Points on a hilly landscape, in no order, each with its height.
From any point a climber steps to the highest of the 3 points nearest to it. It stops when none of these is higher. Distance is the straight distance between rows; heights are no part of it.
rivo: 33 2 21 13 17 -1 6 13 43 -22 11 -17 7 2  height 5.21
zelot: 6 12 0 -12 -37 -8 5 17 -3 -10 5 4 21 -8  height 4.99
bav: 14 6 22 -16 -11 -4 -3 -7 12 -1 4 -1 30 -33  height 6.12
finu: -6 19 9 0 -24 -2 12 20 -19 -23 -6 26 10 16  height 4.23
suv: -1 49 1 31 -32 5 5 -4 -8 13 -25 21 1 6  height 8.31
Zudab: 23 -6 -2 9 30 -2 -13 -2 35 27 10 -17 -9 -6  height 5.64
Rero: 33 -15 9 33 14 -16 21 18 25 -1 45 -7 -20 17  height 5.34
div: -15 -12 -23 -27 -20 -5 0 -1 -16 27 3 3 0 -2  height 1.20
vifus: -4 -3 3 -30 -7 -15 13 2 -9 -23 11 -5 9 2  height 3.32
zabe: 41 -2 5 25 16 -9 6 23 47 -5 28 -11 -3 17  height 5.07
kabas: 4 42 37 17 -12 -8 12 -2 -24 11 -10 22 10 -12  height 7.80
sezit: -30 6 -25 4 -22 23 -2 5 7 -14 -19 30 7 22  height 1.36
fuz: 21 20 34 12 -12 -12 19 -8 -7 -31 3 -16 23 -14  height 7.09
ket: 25 -14 -12 25 15 -6 -18 1 25 21 10 -21 -22 5  height 4.81
Dek: -25 8 13 -20 -6 8 1 11 -18 4 -3 41 8 1  height 0.04
foni: -5 -26 -28 -5 0 1 -20 -24 -10 13 -8 -32 -11 -12  height 1.13
ker: 15 6 33 -8 21 3 5 -5 20 -20 11 -10 23 -22  height 6.66
luv: 19 -7 4 -7 21 -2 -9 -8 34 21 7 -19 0 -9  height 5.72
gugir: -13 35 3 21 -20 1 11 9 -12 -24 -17 22 3 20  height 6.92
Sobul: 11 -27 -2 24 29 -8 -12 4 7 -9 5 -26 -30 15  height 0.75
Gofen: -10 -10 8 -31 21 -9 9 -13 -20 1 9 -6 4 -11  height 2.42
Sug: -31 -2 -23 -16 -2 9 16 16 -12 -15 -6 27 -11 36  height 1.29
padi: 20 -5 -16 -5 11 -3 -5 -8 30 2 3 -32 -6 -3  height 5.32
gomam: 8 33 40 8 -9 -12 15 -5 -24 -7 -2 6 19 -17  height 8.06
pigo: -20 -15 -28 -25 -17 -10 15 2 -30 3 0 -1 -12 21  height 1.06
lufa: 18 -4 18 -8 28 4 -9 -4 31 13 10 -12 7 -21  height 5.65
Laz: 10 11 21 -9 -23 -5 -5 -3 -5 3 3 6 31 -29  height 5.85
kaz: -45 0 -18 -7 8 34 5 -9 -5 -27 -10 37 -1 22  height 1.32
beto: -5 -29 -6 7 25 4 -31 -14 -8 23 -11 -27 -11 -19  height 1.07
pip: 1 -12 1 -5 35 -8 3 -15 -5 -7 -2 -31 -16 3  height 1.69
Sos: 5 33 5 16 -40 0 5 12 -7 2 -14 14 10 -2  height 7.99
zirop: -23 27 14 14 -1 20 12 4 -23 -10 -17 39 6 7  height 4.13
sode: 44 -14 -3 41 0 -16 21 19 32 16 46 -6 -15 7  height 4.96
Pevi: 2 -27 7 15 44 2 -16 -7 -4 2 -3 -23 -24 2  height 0.82
sagam: -19 -8 -2 -35 -9 -3 2 -2 -11 27 7 22 15 -11  height 1.12
Lubu: -9 -20 -20 -29 -12 -11 1 -18 -12 23 1 -13 -2 -15  height 1.17
guvel: -33 1 -22 -9 -13 21 8 12 0 -20 -12 31 -2 34  height 1.33
mota: 6 45 13 20 -25 2 7 -2 -8 22 -20 28 1 -6  height 8.20
Zad: -6 -33 -26 8 -1 4 -35 -9 -9 -12 -19 -35 -17 -3  height 1.05
kofil: -23 -3 -32 -18 -26 8 -2 18 -5 8 -6 25 -1 26  height 1.28
Sigi: 9 -1 -6 -23 -15 -10 10 3 9 -14 9 -24 15 -6  height 4.16
nure: -26 17 -23 15 -27 31 -9 -7 9 -9 -21 36 2 9  height 1.41
Buz: 2 -8 -3 -21 14 -10 12 -10 0 -23 8 -25 4 0  height 3.35
rusip: -17 11 16 -10 -4 3 6 18 -23 -18 -3 33 9 7  height 0.63
zel: 15 55 33 22 -2 -12 32 -5 -24 7 -9 25 2 -1  height 7.40
geze: 0 -38 -17 16 5 9 -50 2 3 5 -14 -24 -15 -12  height 0.99
far: -5 -21 -32 -19 -13 -7 -4 -17 -19 12 -5 -28 -10 -4  height 1.15
Goda: -11 -23 -18 -15 12 3 -16 -28 -13 21 -9 -25 -5 -19  height 1.09
pif: -23 22 1 7 -8 29 -14 1 -5 6 -25 42 9 -2  height 2.01
dem: -1 -31 8 24 37 6 -40 -1 -9 9 -4 -15 -21 -11  height 1.03
Lezo: 7 32 22 9 -31 -3 -3 4 -16 16 -8 27 13 -17  height 8.02
menar: 24 9 35 -2 15 -1 9 -1 20 -33 10 -23 20 -15  height 6.11
fus: -15 -1 -21 -28 -28 -5 4 9 -5 24 0 21 5 6  height 1.23
gital: 21 -15 22 23 39 -5 1 3 17 23 26 1 -18 -3  height 5.41
Leze: -17 3 12 -30 -6 1 4 6 -20 9 4 26 9 -5  height 0.64
fiz: -34 9 -24 13 -17 35 -1 -7 5 -35 -17 34 5 20  height 1.37
Pirat: -14 -24 -29 -20 -19 -11 8 -9 -34 -2 2 -18 -11 15  height 1.10
bobo: 12 -14 -13 6 26 -9 3 -7 14 -7 5 -35 -14 11  height 3.01
Pano: 14 -1 -2 -16 2 -2 -2 -10 26 9 5 -16 18 -26  height 5.86
Vezun: 17 2 30 2 40 0 4 7 31 -5 19 -11 -1 -5  height 5.55
pulu: 27 -10 25 21 38 -13 10 15 20 0 33 -13 -18 11  height 5.46
Funed: -8 -28 -32 -8 -11 -7 -2 -16 -24 -6 -15 -34 -14 0  height 1.11
ratu: -27 10 -5 -10 -18 19 -11 12 -1 16 -15 37 9 6  height 1.40
solu: 17 -15 -13 20 19 -12 -9 2 9 -4 4 -30 -24 17  height 2.22

Write out the way that a climber takes from each point below.
ket => Zudab luv
Lezo => mota suv
Pano => bav ker
geze => beto foni far Lubu div fus kofil guvel sezit nure pif zirop gugir Sos suv
menar => fuz gomam

For each start below, name the point where the climber stops.
Sug => suv
fiz => suv
Funed => suv
gital => luv
Laz => suv
solu => luv
